Points on a hilly landscape, in no order, each with its height.
From any point a ball rolls to the lowest of the 3 points nearest to it. It stops when none of these is lower. Distance is the straight distance between rows; heights are no part of it.
J990: [137 154 169  87  86 113 173 140 128 133 154 127 177 118 112 115 110 115
 162 141 108 118 144 136 157 113 111 125 115 162 127 106 108]  h=2.92
J774: [141 159 176 145 125 139 126 122 164 110 146 124  87 144 117 124  96 113
 103 167 101 175 118  73  73 106 103 172 168 137  86 159 149]  h=2.86
J286: [ 87  91  73 111 135 120 114 128  65 114  45 119 182  82  97 177 168 127
 160  92 167  57 138 184 190 138 150  82  87 106 180 116  74]  h=5.39
J830: [119 122 142 120 146 127 113 126 106 140 127 128 122 108 142 159 136 150
 150 102 147  94 147 160 142 125 162 107 105 138 153 103 124]  h=4.45
J759: [119 142 170  90  90 124 145 150 132 120 143 124 131 111 125 127 130 123
 151 131 120 117 148 141 156 133 134 133 114 152 148 108 128]  h=3.05
J446: [148  58  62 161 151 120  50 139 145 133  83 133  83 141 153 102 166 114
  55  98 202 146 124 146 120 194 149 168 145  57 132 134 118]  h=4.09
J786: [140 167 190 111 116 126 171 138 122 122 180 130 158 142 131 101  99 122
 151 163  88 121 142 128 140  78 107 126 148 158  86 122 127]  h=4.48
J264: [145 169 157 158 137 163 112 108 166 115 106 139  82 164 110 110  86 119
  70 149 131 195  95  62  71 107  91 176 134 101  70 165 140]  h=2.13
J165: [137  86  67 159 136 130 102 138 150 140  98 128 107 140 162 145 117 119
  76 107 154 147 109 125  93 149 130 134 133  81 129 127 148]  h=3.30
J327: [ 51 146 108  94 115  86 116 153 106 157 159 134 187  85 124 159 157 146
 195  75 130  80 158 208 180 165 129  59  98 185 162  70  79]  h=5.20
J592: [144 158 193 113 112 134 156 126 153 108 165 113 106 143 140  91  73 121
 124 180  90 158 147  88  88  87  93 154 182 153  81 159 163]  h=3.11
J566: [114 114 107 112 172 134 105 107  75 106  72 134 163 121  99 163 143 137
 137 119 159  86 130 154 154 109 152 103 107 111 145 135  83]  h=3.49
J778: [120 117 129 101 165 133 120 110  97 107  81 129 142 130 114 166 109 147
 142 110 156 112 131 140 137 100 136 107 112 113 141 140 122]  h=3.20
J652: [145  68  48 145 150 105  45 161 136 154 130 136  59 130 174 111 181 129
  69 112 171 139 147 162 123 197 157 146 155  96 148 129 136]  h=4.19
J140: [131  92  81 159 148 127  97 126 134 156 142 125  94 123 169 159 148 137
  99 117 145 123 129 147 112 154 167 124 132 110 155 113 127]  h=4.32
J936: [124 145 173 113  89 119 149 161 145 136 143 121 119 114 137 115 130 117
 142 150 105 125 126 141 145 138 136 142 127 171 141 125 129]  h=4.08
J768: [131 111 105 118 158 141 115 107 126 123  64 121 129 135 125 166 106 133
 113 107 164 127 110 125 105 119 133 110 125  98 129 131 125]  h=3.55
J676: [134  91 100 141 151 127 107 115 127 146 115 123 108 111 143 168 140 143
 110 117 158 114 127 150 125 132 164 111 130 112 150 116 124]  h=3.89
J944: [ 98 109  78 109 131 119 130 138  56 105  74 124 203  78  90 170 146 124
 179 109 162  64 149 195 200 127 142  74  74 127 175 112  66]  h=4.74
J372: [136 174 185 116 146 128 170 127 119 110 142 136 144 160 105 112 102 111
 145 172 117 151 124  91 127  67 113 151 148 140  74 140 135]  h=4.06
J383: [ 95 139 149  81 104 100 135 108 117 109 169 125 200 115  97 122 116 155
 202 103 115  91 161 153 182 126 119  90  93 149 149  97  79]  h=4.16
J445: [142 150 144  99 120 112 180 128 103 101 132 129 191 148  90 113 111 115
 177 144 101 123 134 105 160  96 121 136 107 137 122 133 115]  h=4.21
J161: [106 114  97 111 130 127 107 136  84 166 110 132 136  84 130 158 175 141
 144  92 151  60 134 190 167 155 165  84  93 155 170  99 101]  h=6.97
J747: [116 107 132 136 112 124 119 149 139 156 157 113  81 110 164 132 147 148
 133 115 122 128 132 136 128 164 159 140 126 130 179 114 138]  h=6.42
J614: [102 106  90 108 138 131 116 141  67 137  78 127 164  88 104 170 164 133
 154 100 159  55 134 187 180 144 155  77  82 132 172 113  85]  h=6.22
J21: [170 144 151 146 120 127 118 135 164 123 194 131  54 155 150 100 125 122
  84 152  97 156 113  84  64 137  99 188 188 140 112 146 177]  h=2.50
J628: [146 124  99 166 146 160 117 128 159 129  72 129 105 145 134 118 115 114
  76 106 143 156  87  91  84 111 124 129 125  76  83 134 142]  h=2.09
J166: [155 133 122 160 112 119 108 158 157 168 187 142  50 153 161  93 180 124
  86 148 104 148 115 100 100 178 114 183 155 152 115 136 184]  h=3.77
J927: [138 164 167 102 124 120 182 141 111 115 141 140 167 138  97 109 118 120
 157 159 108 127 136 111 149  87 114 134 126 146  95 125 126]  h=3.65
J440: [145  73  63 156 148 124  77 138 137 146 121 126  89 139 154 136 145 126
  68 114 173 146 124 149 113 159 149 140 149  90 139 124 129]  h=4.49
J864: [141 130  93 172 126 142 124 148 159 145 140 139  76 155 158 104 157 123
  88 142 101 154 110 103 102 167 104 159 134 121 126 137 171]  h=2.38
J147: [105 130 156 106 139 116 117 140 111 131 137 127 141 108 127 140 129 147
 173 101 137  90 158 165 160 133 158 110 100 151 154  93 113]  h=3.60
J5: [136 148 158 129 114 138 151 137 143 125 117 129 101 120 124 126 142 120
 134 154  99 149 118 106 126 116 123 156 136 148 105 140 144]  h=3.29
J876: [127  85  76 163 122 140 111 154 155 144 121 130  81 156 162 108 137 116
  77 121 131 151 114 112  94 158 116 150 143  93 124 132 163]  h=3.42
J390: [136  79  76 156 135 128  93 117 135 134  99 126 109 137 151 154 126 113
  72 104 182 148 104 126 100 145 147 133 127  81 132 117 128]  h=3.45
J630: [126  59  41 165 147 123  79 104 109 144  95 136 120 113 144 150 203 118
 100 101 198 116 109 156 148 180 167 123 123  87 133 104 123]  h=4.07
J969: [125 178 208 116 103 138 176 124 134 127 214 133 164 148 137  84  84 144
 167 150  60 126 152 124 149  72  86 108 142 170 104 118 126]  h=2.55
J262: [120 106 112 103 166 136 110 106  85 103  71 128 155 129 105 168 124 139
 132 118 166 103 121 143 136 107 142 103 109 106 140 140  91]  h=3.32
J877: [121 132 151  95 137 107 171 116 112  91 102 120 183 137 104 134 103 128
 165 130 122 128 143 119 158 100 124 129 100 126 129 130 139]  h=3.46
J475: [146 171 192 115 135 140 192 106  95  93 172 131 180 167  89 106  68 119
 163 163  89 143 125  81 110  54  94 124 155 132  86 147 134]  h=3.92
J62: [142  71  64 162 129 125  83 149 145 138 103 127  96 150 160 121 120 105
  61 102 180 161 105 126  97 157 137 155 136  72 123 134 139]  h=3.54
J30: [153 158 168 150 126 144 120 114 170 115 128 125  78 163 130 109  93 105
  81 162 105 187 110  67  48 118  90 183 166 132  86 173 164]  h=2.62
J591: [161 187 158 146 119 156 110 110 182 111 105 122  99 167 129  99  60  94
  69 153 113 218  95  52  36  99  77 190 150 109  68 180 160]  h=3.04
J279: [138 171 181 126 139 133 149 115 147 108 129 131 116 149 101 122 106 111
 128 172 118 158 118  90 113  84 113 155 151 137  77 153 143]  h=3.40
J637: [111 125 135  98 155 124 148 114  98  96 100 116 176 133 108 146  97 140
 174 114 142 118 152 134 143 103 119 115  87 121 145 147 125]  h=3.31
J688: [131 119 128 158 107 140 130 138 155 134 124 125  83 125 147 131 154 125
 112 146 112 144 115 107 116 151 119 153 133 133 127 131 159]  h=3.06
J860: [ 97 171 152  76  74 102 189 131 130 148 213 134 207 121 115 128  95 150
 185 118  73 131 149 165 160 105  75  74 124 203 154 101  83]  h=4.18
J710: [139 174 185 103 132 138 170  98 118 100 144 122 157 175  91 109  74 110
 148 163 113 179 124  66  94  54  87 143 145 120  63 165 140]  h=3.35
J277: [140 169 204 117 107 139 151 139 164 114 179 116  87 129 158  81  88 128
 128 178  83 132 144 101 106 101 101 149 184 159  99 154 157]  h=3.61
J181: [139 168 184 121 114 139 150 117 162 108 136 107  96 143 134 101  71 109
 108 175  94 181 138  73  75  94  88 160 187 138  68 174 169]  h=3.58
J564: [135 166 165 121 151 144 146 104 145 106 105 137 124 157  88 114 112 121
 134 160 132 175 106  74 115  81 110 141 136 119  73 161 129]  h=2.90
J647: [135  82  61 151 145 110  80 147 136 163 147 118  72 118 182 131 158 151
 100 119 147 141 135 161 122 182 157 137 141 108 157 122 146]  h=4.68
J184: [140 160 174 109 105 124 158 148 136 127 142 132 126 121 124 109 141 112
 137 164 102 131 131 127 142 111 130 142 137 161 108 125 130]  h=4.78
J715: [165 161 176 128 105 128 142 141 184 122 175 122  62 140 155  84  92 118
  85 168  67 159 130  66  64 122  77 166 204 145 105 172 202]  h=3.03
J942: [152 139 140 171 132 138 118 134 167 128 151 130  71 156 138 107 149 122
  91 159 100 156 112  90  84 151 101 184 154 135 107 147 159]  h=2.08
J971: [144 145 139 180 135 155 114 116 170 125 111 140  83 153 117 103 126 126
  77 142 117 163  96  75  81 129 101 162 136 102  82 151 148]  h=1.68
J86: [131  87  56 156 159 127  84  81 107 124  62 124 128 119 117 157 182 128
 105  93 200 103  82 133 134 152 158 117 114  74 128 106  98]  h=3.78
J173: [128 146 149 107 146 119 176 115 113 106  92 129 180 154  90 121 117 133
 166 139 119 140 127  94 150  82 115 129 101 122 104 154 130]  h=3.18
J962: [149 175 191 119 125 145 194 114  96  97 190 133 187 162  87 114  62 120
 173 149  70 127 139  84 120  59  85 113 145 142  94 139 127]  h=4.88
J806: [102 114 127 115 148 134 153 105  78  86 113 114 210 130  89 152  82 136
 194 125 137 117 154 127 154  88 120 106  85 115 155 140 101]  h=3.47
J209: [103 134 131 100 150 116 117 129  85 110 134 123 183 108 114 148 122 156
 184 100 136  68 162 166 177 119 139 103  91 143 150 104  94]  h=3.39
J551: [159 154 156 149 125 133 109 120 178 113 155 123  68 175 145 105  99 103
  66 154  98 174 111  74  49 140  77 189 182 120 102 170 176]  h=2.43
J132: [ 94 127  94 114 144 124 125 132  70 116 108 125 220  82  92 157 137 146
 187 119 145  66 151 191 198 123 141  72  70 144 155 108  71]  h=4.10
J744: [141 159 184 127 110 145 142 140 152 116 161 118  91 132 130 104 113 126
 129 175  93 147 130 103 102 102 118 156 176 153  91 152 139]  h=4.17
J3: [142 183 173 112 103 139 194 120 117 117 203 136 205 149  93 103  78 134
 187 133  45 115 134 121 159  73  86  81 126 189 115 112  96]  h=5.03
J783: [162 158 155 139 108 120 125 133 176 127 178 121  55 173 156  91 103 106
  68 145  80 164 119  64  48 134  75 185 197 132 113 163 194]  h=2.61
J920: [128  87  63 144 123 111  85 169 158 159 145 141  51 144 187 106 155 131
  90 119 145 147 136 142 119 183 130 151 150 102 162 126 183]  h=4.44
J669: [109  92  72 113 138 134 110 115  69 112  41 114 161  96  98 178 178 128
 155  95 157  59 133 179 168 138 159  88 106  99 170 120  90]  h=5.79
J256: [105 132 161 116  86 118 129 151 150 147 153 120  98  97 153 123 150 143
 142 120 118 123 145 151 146 159 154 131 123 152 182  97 121]  h=6.62
J443: [ 83 134  99 112 134 117 112 149  76 128 116 121 207  82  99 155 139 153
 192 101 140  62 148 191 193 141 139  73  70 156 166  95  75]  h=3.57
J9: [141 135 140 146 101 138 131 151 158 139 151 126  78 123 145 115 162 123
 118 160  94 141 112 115 108 157 129 165 150 151 137 130 152]  h=3.71
J171: [142  71  69 171 143 129  56 124 134 125  78 121 106 134 125 114 135  97
  59  91 225 159  96 114 107 150 152 159 122  45 125 125 121]  h=4.14
J66: [100 110  97 136 163 123 133 115  53  95 102 131 236  93  77 166 118 138
 181 121 152  78 148 177 190  95 146  76  70 132 145 129  61]  h=4.52
J980: [139 164 165 139 144 152 127 104 164 110 107 141 102 154 110 120 107 119
 103 154 134 181  99  69  87  90 105 148 136 105  68 163 139]  h=2.49
J307: [119  99 125 129 132 129 122 131 137 133 122 125  99 115 150 164 133 136
 130 109 135 125 134 142 126 135 152 127 124 116 159 122 141]  h=4.02
J234: [ 63 141 138 108 122 101 108 141 113 157 147 131 155  84 138 140 160 142
 173  82 130  76 160 196 166 163 154  77  92 173 158  73  93]  h=4.71
J659: [137 169 193 114 122 134 164 110 138 100 149 116 122 153 118 103  69 108
 135 176 107 171 133  82  97  69  94 144 175 144  60 169 157]  h=0.74
J934: [125  79  67 143 153 130  98  91 102 133  88 130 131 113 127 170 187 128
 118 104 177  89 101 146 132 145 163 104 133  97 138 110 106]  h=3.74
J68: [135 158 169 126  97 137 142 159 137 138 159 119  94 123 146  99 137 124
 121 165  84 128 126 132 116 141 128 151 160 176 125 127 131]  h=4.64
J807: [122 127 156  88 121 114 147 127 121 113 116 131 145 123 124 144 123 133
 175 116 140 113 147 134 157 110 128 123 101 133 149 122 135]  h=2.63
J64: [130 151 156 112 133 126 170 130 123 109 105 133 157 146  97 121 124 114
 154 155 121 151 124  94 147  91 118 139 125 134  85 145 138]  h=2.82
J192: [116 137 138 102 150 126 163 123 123 104  77 127 151 139 114 145 116 133
 155 122 134 130 135 107 136  96 125 116 112 119 119 146 146]  h=3.28
J285: [114 130 169  94  99 120 148 152 145 132 132 126 114 105 138 138 131 130
 153 129 120 123 138 139 152 129 139 127 112 143 149 116 138]  h=3.70
J735: [ 89 151 153  78  82  77 156 112 130 134 203 144 194 105 100 131 131 167
 190 109 104 109 163 178 175 136 113  77 118 181 162  85  68]  h=4.05
J102: [129  95 105 159 121 140 131 135 156 140 113 129  82 129 162 155 136 121
 109 125 125 149 118 121 114 147 128 134 121 115 138 129 162]  h=2.74
J658: [141 149 156 146 133 144 137 126 160 128 116 131  84 132 124 132 140 114
 107 162 106 154 118 107 112 125 117 159 139 144 100 146 151]  h=3.52
J928: [134 149 136 149 145 154 131 116 165 123  74 144 110 145 119 127 120 123
 105 138 126 161  90  85 106  99 117 130 120  94  79 146 144]  h=2.01
J110: [144 173 177 131 133 151 198 117  88  78 158 128 213 158  58 127  81 116
 186 155  82 138 118  73 130  65 102 103 119 130 116 157  95]  h=3.67
J840: [142  69  64 177 139 129  73 136 140 137  92 123  99 141 134 120 127 105
  49  95 202 157  98 128  94 159 152 165 138  61 121 129 129]  h=3.81
J753: [132 102 110 121 154 135 122 116 130 136  92 129 111 117 141 172 118 131
 115 113 149 129 116 134 108 123 144 110 125 106 139 130 139]  h=3.66
J450: [137 106  96 115 166 127  96  98 106 119  75 128 133 128 119 176 133 138
 116 110 167 110 110 133 124 118 153 110 122  97 131 134 109]  h=3.48
J309: [135  75  56 164 142 118  79 138 114 164 144 134  93 110 173 136 174 139
  95 124 161 133 134 167 127 177 173 126 140 109 153 124 130]  h=4.77
J570: [113  87  68 160 132 112  82 148 118 184 155 122  93 102 177 126 174 153
 118 116 141 119 139 179 126 187 181 121 126 139 177 103 129]  h=5.61
J393: [148 174 175 111 126 137 188 121  97 103 187 131 192 155  86 110  72 122
 181 153  69 116 131  94 146  64  96 109 137 155  96 133 108]  h=5.82
J836: [120  94 100 150 137 125 103 128 133 163 144 116  92 106 164 149 140 156
 121 114 142 123 134 156 127 156 165 123 135 121 174 108 134]  h=5.05
J631: [106 148 168  79  76  96 157 145 136 136 176 136 160 104 125 118 121 137
 151 129 120 124 159 169 162 141 128 104 119 163 143  98  92]  h=1.24
J872: [114 188 194 115  91 129 189 128 138 139 215 142 191 133 121  99  90 145
 178 132  50 132 148 130 157  86  79  86 136 204 117 106 107]  h=3.73
J743: [134 123 136 135  87 140 138 149 154 145 142 115  80 119 152 123 153 123
 120 144 108 136 121 114 118 169 129 150 132 143 153 128 152]  h=3.88
J487: [148  79  72 163 155 125  78  87 118 126  84 129 119 130 126 149 161 120
  81  92 212 134  86 124 122 148 151 135 121  65 127 105 106]  h=3.69
J420: [136 150 144  88  91 124 193 114  96 101 166 115 226 138  79 130  88 124
 187 138  77 118 135 116 165 104 110 104 104 168 142 129  85]  h=4.27
J624: [104 127 142  94 126 111 145 122 101  99 131 125 184 121 105 143  96 143
 187 118 128  97 155 137 168 111 122 122  98 134 155 121 118]  h=3.27
J177: [ 89 145 149  98 124  98 117 132 108 135 155 126 161  94 125 124 142 159
 176  90 134  84 166 183 167 141 149  90 105 168 146  81 100]  h=4.23
J749: [118 137 161  78 101  98 156 137 119 118 139 126 160 114 112 128 113 126
 166 114 126 120 153 140 167 123 122 121 103 146 140 106 122]  h=2.16
J742: [130 150 150  83  84 111 177 130 108 122 178 124 211 122 100 121  95 140
 177 130  94 117 145 138 165 111  98 102 110 170 146 103  93]  h=3.63
J792: [110 130 149  92 140 115 127 128 105 118 128 122 155 110 118 143 115 148
 181 112 143  92 160 152 163 122 142 114  92 133 147 108 131]  h=2.99
J802: [137 112  96 169 133 147 125 135 160 133  91 139  97 146 143 123 121 113
  78 113 129 156  95 106  92 133 128 138 131  89 102 139 155]  h=2.29
J618: [129 155 154 126 147 127 162 111 141 119  92 139 129 141 111 128 126 118
 134 144 117 151 119 100 133  95 118 138 120 130  92 151 143]  h=2.47
J670: [131  63  49 157 147 109  52 129 129 142 111 129  83 115 158 109 193 120
  72 109 186 134 134 166 138 199 162 149 144  87 141 128 119]  h=4.03
J269: [ 99 113  85  97 121 126 109 147  84 160  91 135 153  79 115 168 173 136
 157  86 169  51 134 187 178 159 164  72  87 140 198  99  90]  h=7.22
J765: [114 131 146  90 102 116 169 102 107  96 159 117 220 120  84 140  79 143
 200 129 103 110 147 129 167 103 106 109  85 144 159 119  95]  h=3.68
J905: [140  90  84 143 151 126  93  89 116 130  90 128 124 120 134 165 155 124
  91 105 177 117  99 133 115 135 153 119 133  86 133 116 104]  h=3.59
J449: [141 105  81 187 138 147 110 154 161 144 107 130  87 168 152  85 137 115
  52 121 137 161  99 106  82 155 117 155 142  69  95 139 172]  h=3.72
J834: [136  96  76 148 136 141 109 128 145 130  91 125 120 139 149 148 106 114
  73  99 168 139  96 116  99 128 130 127 132  78 123 128 140]  h=3.41
J788: [129 155 136 120 159 143 145 114 142 113  59 136 132 151 114 123 121 127
 129 128 131 159 108  86 126  89 117 125 115 106  90 156 147]  h=2.22
J370: [ 88 139 156  94 105  97 134 122 133 125 155 128 156 106 121 126 135 160
 165  95 126  98 166 173 166 149 143  91 104 165 157  79  93]  h=4.46
J787: [ 88 132 123 105 138 117 113 144  95 153 132 139 147  91 130 151 151 144
 170  88 145  72 143 186 165 152 170  78  96 167 157  86 101]  h=5.47
J963: [149 176 170 135 118 147 135 118 173 106 124 116  96 158 125 106  74 101
  83 163  99 191 117  67  55 105  81 181 174 126  73 182 156]  h=2.96
J804: [158 175 160 141 120 140 126 125 183 106 138 113  87 169 145  91  85  99
  70 156  84 186 120  53  41 121  80 189 189 119  87 186 175]  h=3.38
J488: [120  77  60 145 138 127 100 100 103 158 104 129 124  92 140 163 190 129
 113 110 172  97 117 164 151 159 178 105 124 111 160 102 115]  h=4.31
J563: [149 165 169 121 109 135 147 131 182 105 159 113  76 150 151  89  86 110
  93 169  76 166 123  63  65 123  84 170 194 133  85 176 188]  h=3.43
J398: [142 178 175 122 124 157 197 107  90  77 162 115 226 149  46 134  55 116
 191 154  51 129 117 101 148  64 105  87 124 157 108 144  85]  h=4.87
J799: [133 166 218 109 111 145 166 136 156 113 192 121 129 138 153  81  76 132
 137 186  88 141 152 106 113  79  92 130 170 151  90 143 151]  h=4.28
J859: [158 150 149 152 131 141 118 119 168 118 152 129  64 165 131 109 117 116
  84 159  91 162 115  81  61 142  97 187 175 133  98 162 160]  h=2.28
J34: [106  88  71 109 124 120 107 118  78 144  71 121 154  90 118 176 191 124
 141  90 166  63 123 177 168 157 160  83 102 114 188 101  99]  h=6.51
J25: [169 165 155 155 123 152 105 114 175 124 123 124  84 177 131  95  74 102
  58 152 115 190 102  59  45 123  79 201 147  99  83 169 164]  h=2.48
J961: [108 146 152  72  75  90 173 120 126 131 198 135 208 115  96 134 102 155
 181 113 100 112 157 161 172 115  99  86 119 177 162  95  70]  h=3.91
J521: [146 150 124 173 143 162 124 117 167 126  80 146  94 142 116 117 116 121
  84 128 123 157  93  81  94 115 116 130 121  82  79 145 136]  h=1.87
J693: [133 166 190 119 109 142 148 162 146 127 170 124 101 123 147  90 117 121
 136 176  78 133 134 126 121 110 123 144 171 166 101 130 134]  h=4.65
J395: [150 163 168  96 114 120 185 132 101 112 170 129 201 147  96 110  92 114
 171 147  79 119 135 122 157  85 114 114 123 163 111 123 104]  h=5.12
J923: [127  89  76 128 149 134 107  93  87 125  52 133 145 111 109 165 184 129
 128  96 161  82 105 152 146 141 161  99 108 100 145 115  99]  h=3.98
J235: [149 163 196 113 104 144 152 137 176 112 182 125  66 133 157  75  93 131
 115 167  74 146 134  84  81 117  93 154 191 161 110 158 170]  h=3.01
J430: [148 159 172 133 115 138 122 136 161 120 173 117  65 147 144  96 113 129
 105 168  81 149 126  92  75 133 106 168 199 152 106 158 159]  h=2.44
J572: [131 101  82 149 130 117  98 144 140 163 165 116  77 121 190 118 156 150
 116 120 132 135 138 149 127 181 150 130 135 121 180 117 154]  h=5.33
J501: [130 153 159  96 118 115 178 136 126 109 120 134 164 128 111 123 117 111
 157 142 115 129 136 125 155 105 115 132 113 144 115 126 135]  h=3.75
J510: [142  86  62 146 127 120  89 172 158 156 136 143  54 156 181  99 163 122
  71 118 137 154 136 134 115 178 116 160 153 100 135 133 180]  h=3.99
J60: [150 131  99 189 140 153 103 138 158 127  86 138  96 157 135  89 116 111
  67 115 138 155  85  80  71 122 121 154 130  56  80 140 159]  h=2.39
J914: [131 128 142 142 126 140 139 126 149 133  91 136 111 123 133 139 139 123
 124 135 115 153 117 109 128 124 129 141 127 135 116 133 154]  h=2.40
J117: [118  84  75 124 116 124 109 124  87 175 105 136 135  81 137 162 181 132
 141 103 160  75 124 185 156 149 178  88 100 132 175  96 108]  h=6.68
J172: [ 91 136 159 118 111 114 118 130 132 152 154 121 113  96 143 133 154 149
 156  93 127  97 157 172 153 167 167 106 115 158 169  82 111]  h=5.35
J959: [104 121 104 115 170 129 121 125  62 105  93 118 197 103  87 163 132 142
 176 119 150  66 150 181 184 113 143  94  81 136 151 126  77]  h=4.11
J315: [139 169 181 117 132 144 143 111 156 106 132 119 107 155 118 111  75 108
 120 173 115 181 124  71  76  82 104 161 173 129  66 171 152]  h=2.77
J345: [134  65  36 140 139  92  51 157 123 179 130 142  57  99 181 103 207 133
  79 116 167 125 146 184 132 218 165 143 151 117 160 122 143]  h=4.39
J336: [142 155 175 130 126 130 143 132 151 117 128 134 107 140 120 123 133 105
 133 169 102 141 116 105 113  99 131 155 148 152  87 143 139]  h=3.62
J887: [127 102  91 127 144 135 111 119  94 156 102 123 127  94 126 173 179 135
 131 109 160  80 123 170 146 141 170  96 108 135 159 108 113]  h=4.91
J833: [129  93  89 157 125 136 111 135 154 136 124 118  91 135 165 147 128 133
  96 122 145 143 118 122 108 144 126 132 132 111 149 133 157]  h=3.02
J931: [123 127 155 119 113 132 151 128 147 135 113 121  99 112 132 136 135 127
 132 139 122 140 125 121 137 130 134 142 122 138 129 135 150]  h=2.79
J294: [119 157 174  96  78 116 159 161 148 142 156 117 117 113 134 105 127 117
 136 148 105 130 139 149 141 135 129 130 142 180 124 114 121]  h=4.69
J682: [119 108 118 140 140 128 104 133 122 157 148 124 104  99 163 152 150 152
 130 100 139 110 144 163 129 153 173 114 117 137 167 102 128]  h=6.04
J429: [111 128 149 116 103 125 142 137 147 143 122 119 102 110 143 136 135 131
 137 124 118 131 129 131 137 138 140 134 111 137 151 119 140]  h=3.53
J901: [ 97 125 123 118 151 126 130 114  79  84 142 122 210 121  90 146  92 154
 206 113 124  87 158 148 177 100 126 100  84 131 143 118  89]  h=3.64
J726: [132 124 116 141 139 147 135 120 153 119  70 136 117 135 135 144 115 124
 113 117 124 145 105 100 116 112 126 118 122 112  98 138 144]  h=2.17
J428: [152 171 199 110 118 137 181 116 112 114 183 140 177 152 111  97  71 124
 170 160  73 127 139 102 135  58  87 120 142 159  92 127 129]  h=5.60
J352: [ 67 132 103  97 120 108 108 156  94 171 118 140 163  77 127 165 159 142
 170  76 161  58 147 209 184 173 150  65  84 172 194  85  75]  h=3.87
J251: [124 173 207 116 106 136 167 147 150 123 199 126 148 133 153  79 104 134
 154 158  73 129 154 137 134  94 100 117 158 177  97 120 125]  h=3.56
J769: [ 95 100  86 127 109 131 106 141  96 202 134 137 123  76 154 159 176 137
 145  94 165  75 129 202 158 179 178  89  94 161 187  88  98]  h=8.45
J128: [130 108  97 157 117 128 115 160 152 160 155 140  63 156 159 100 175 124
  85 140 116 159 131 111 113 177 108 164 144 119 132 137 189]  h=3.07
J438: [113 115 135  90 148 129 146 123 114 111  85 127 148 129 116 149 107 150
 162 118 140 117 134 129 146 100 124 110 101 112 139 142 139]  h=3.17
J476: [169 141 131 158 117 109 105 148 156 156 195 144  54 160 164  86 170 119
  69 147 115 165 122  97  85 170 110 187 185 147 111 134 186]  h=4.01
J751: [135  51  52 171 154 119  58 120 129 138  90 131  94 116 148 117 191 116
  75  94 201 136 123 161 136 192 163 154 130  68 129 116 121]  h=3.90
J444: [126 117 136 101 138 126 133 127 117 120  96 124 126 113 131 162 120 149
 153 113 144 114 135 133 143 116 132 108 110 126 152 128 137]  h=2.98
J539: [124  73  65 152 141 121  92 116 106 165 134 124 110  95 158 150 180 142
 105 129 162 110 123 167 131 156 176 110 128 122 158 106 116]  h=5.00
J585: [140  68  62 168 150 122  71 100 126 126  82 132 104 127 139 130 162 118
  69  92 214 141  99 136 121 170 161 151 136  72 127 112 114]  h=3.79
J351: [103 120 135  98 136 118 159 112  93  92 131 116 204 130  89 140  85 140
 197 118 122 109 156 124 161 107 122 111  87 125 148 128 107]  h=3.44
J228: [149 127 123 187 142 150 118 128 173 123 120 143  79 157 138 106 142 127
  70 143 106 158 110  98  87 144 107 165 145  99  96 147 161]  h=1.84
J223: [145  59  62 183 157 128  46 121 132 134  72 126  87 131 141 110 171 106
  60  83 228 150 105 129 121 179 165 165 125  41 120 125 124]  h=4.00
J323: [154 141 122 185 148 155 107 123 173 127 121 142  76 168 123  79 128 120
  50 137 130 170  93  74  74 139 104 169 132  71  92 157 168]  h=1.86
J734: [107 183 173 108  84 120 183 127 134 146 210 141 188 133 127 104 100 147
 176 127  60 125 154 148 150  99  79  90 130 211 126 107 108]  h=4.13
J468: [125  83  69 154 126 125  92 129  98 181 137 129 112  83 160 147 190 140
 123 113 165  85 119 190 144 177 185 102 117 129 167 110 120]  h=6.15
J447: [122 120 112 109 171 133 118 113  69 102  93 122 182 113 101 156 118 153
 162 117 158  86 148 162 164 110 149  94  97 125 154 130  87]  h=3.76
J703: [ 82 129 100  91 124 110 111 154  82 141 111 138 181  81 116 162 157 137
 179  95 146  61 144 201 195 155 148  70  79 167 182  94  71]  h=1.63
J479: [149 170 172 119 137 133 187 113 101  96 147 133 199 166  70 112  88 115
 168 157  85 138 121  89 134  69 110 135 128 135 109 141 115]  h=1.85
J69: [148 158 154 111 116 124 194 114  90  94 144 121 218 142  72 129  87 122
 188 145  83 120 123 101 156  86 104 110  95 149 129 133  92]  h=5.01
J295: [151 148 139 182 144 165 107 111 170 126  97 143  82 151 118  98 107 121
  64 140 132 170  94  75  63 115 108 168 125  82  80 146 150]  h=1.83
J556: [113 130 154 109 123 122 144 135 139 127 109 124 119 107 129 147 129 127
 146 127 129 132 134 127 141 125 139 129 112 138 138 124 153]  h=3.21
J363: [139  96  93 127 156 126 107  98  94 137  87 135 131 108 118 173 165 136
 121 112 163  91 121 159 139 131 169  99 121 119 146 113 104]  h=4.04
J224: [123 143 139 121 135 132 191 103  93  78 118 117 226 138  76 125  89 119
 181 133 102 136 132  85 149  87 110 116  82 116 136 151 108]  h=5.55
J764: [ 96 103  94 136 118 123 103 142 109 197 146 125 117  90 166 143 176 143
 136 103 143  90 131 190 144 182 184  91 111 158 180  93 108]  h=7.66
J653: [147  67  35 139 141 100  44 152 130 156 111 146  67 125 168 110 205 124
  66 107 185 141 145 162 132 216 163 150 145  90 146 132 134]  h=4.15
J953: [129 113 101 169 131 147 127 132 165 136  94 124  97 137 154 132 133 118
  88 123 116 150 107 103 101 133 117 141 125 106 108 142 156]  h=2.42
J772: [140  71  49 148 145 104  60 156 144 154 138 130  72 142 166 125 165 127
  64 120 166 143 141 164 118 183 153 149 158  94 148 129 142]  h=4.33

Where does a ball stop that starts at each point below?
J446 -> J749
J769 -> J934
J806 -> J749
J570 -> J749
J804 -> J971
J783 -> J971
J676 -> J749
J269 -> J703

Two balls start at each pair of points below. Name the first point that both come to, or write none.
J86 and J171 -> J905
J653 and J140 -> J778
J572 and J309 -> J778
J172 and J234 -> J147

Write out the way that a ball takes from each point below.
J161 -> J787, J177, J147, J792, J807, J749
J34 -> J669, J286, J944, J132, J443, J703
J563 -> J715, J783, J551, J859, J942, J228, J971
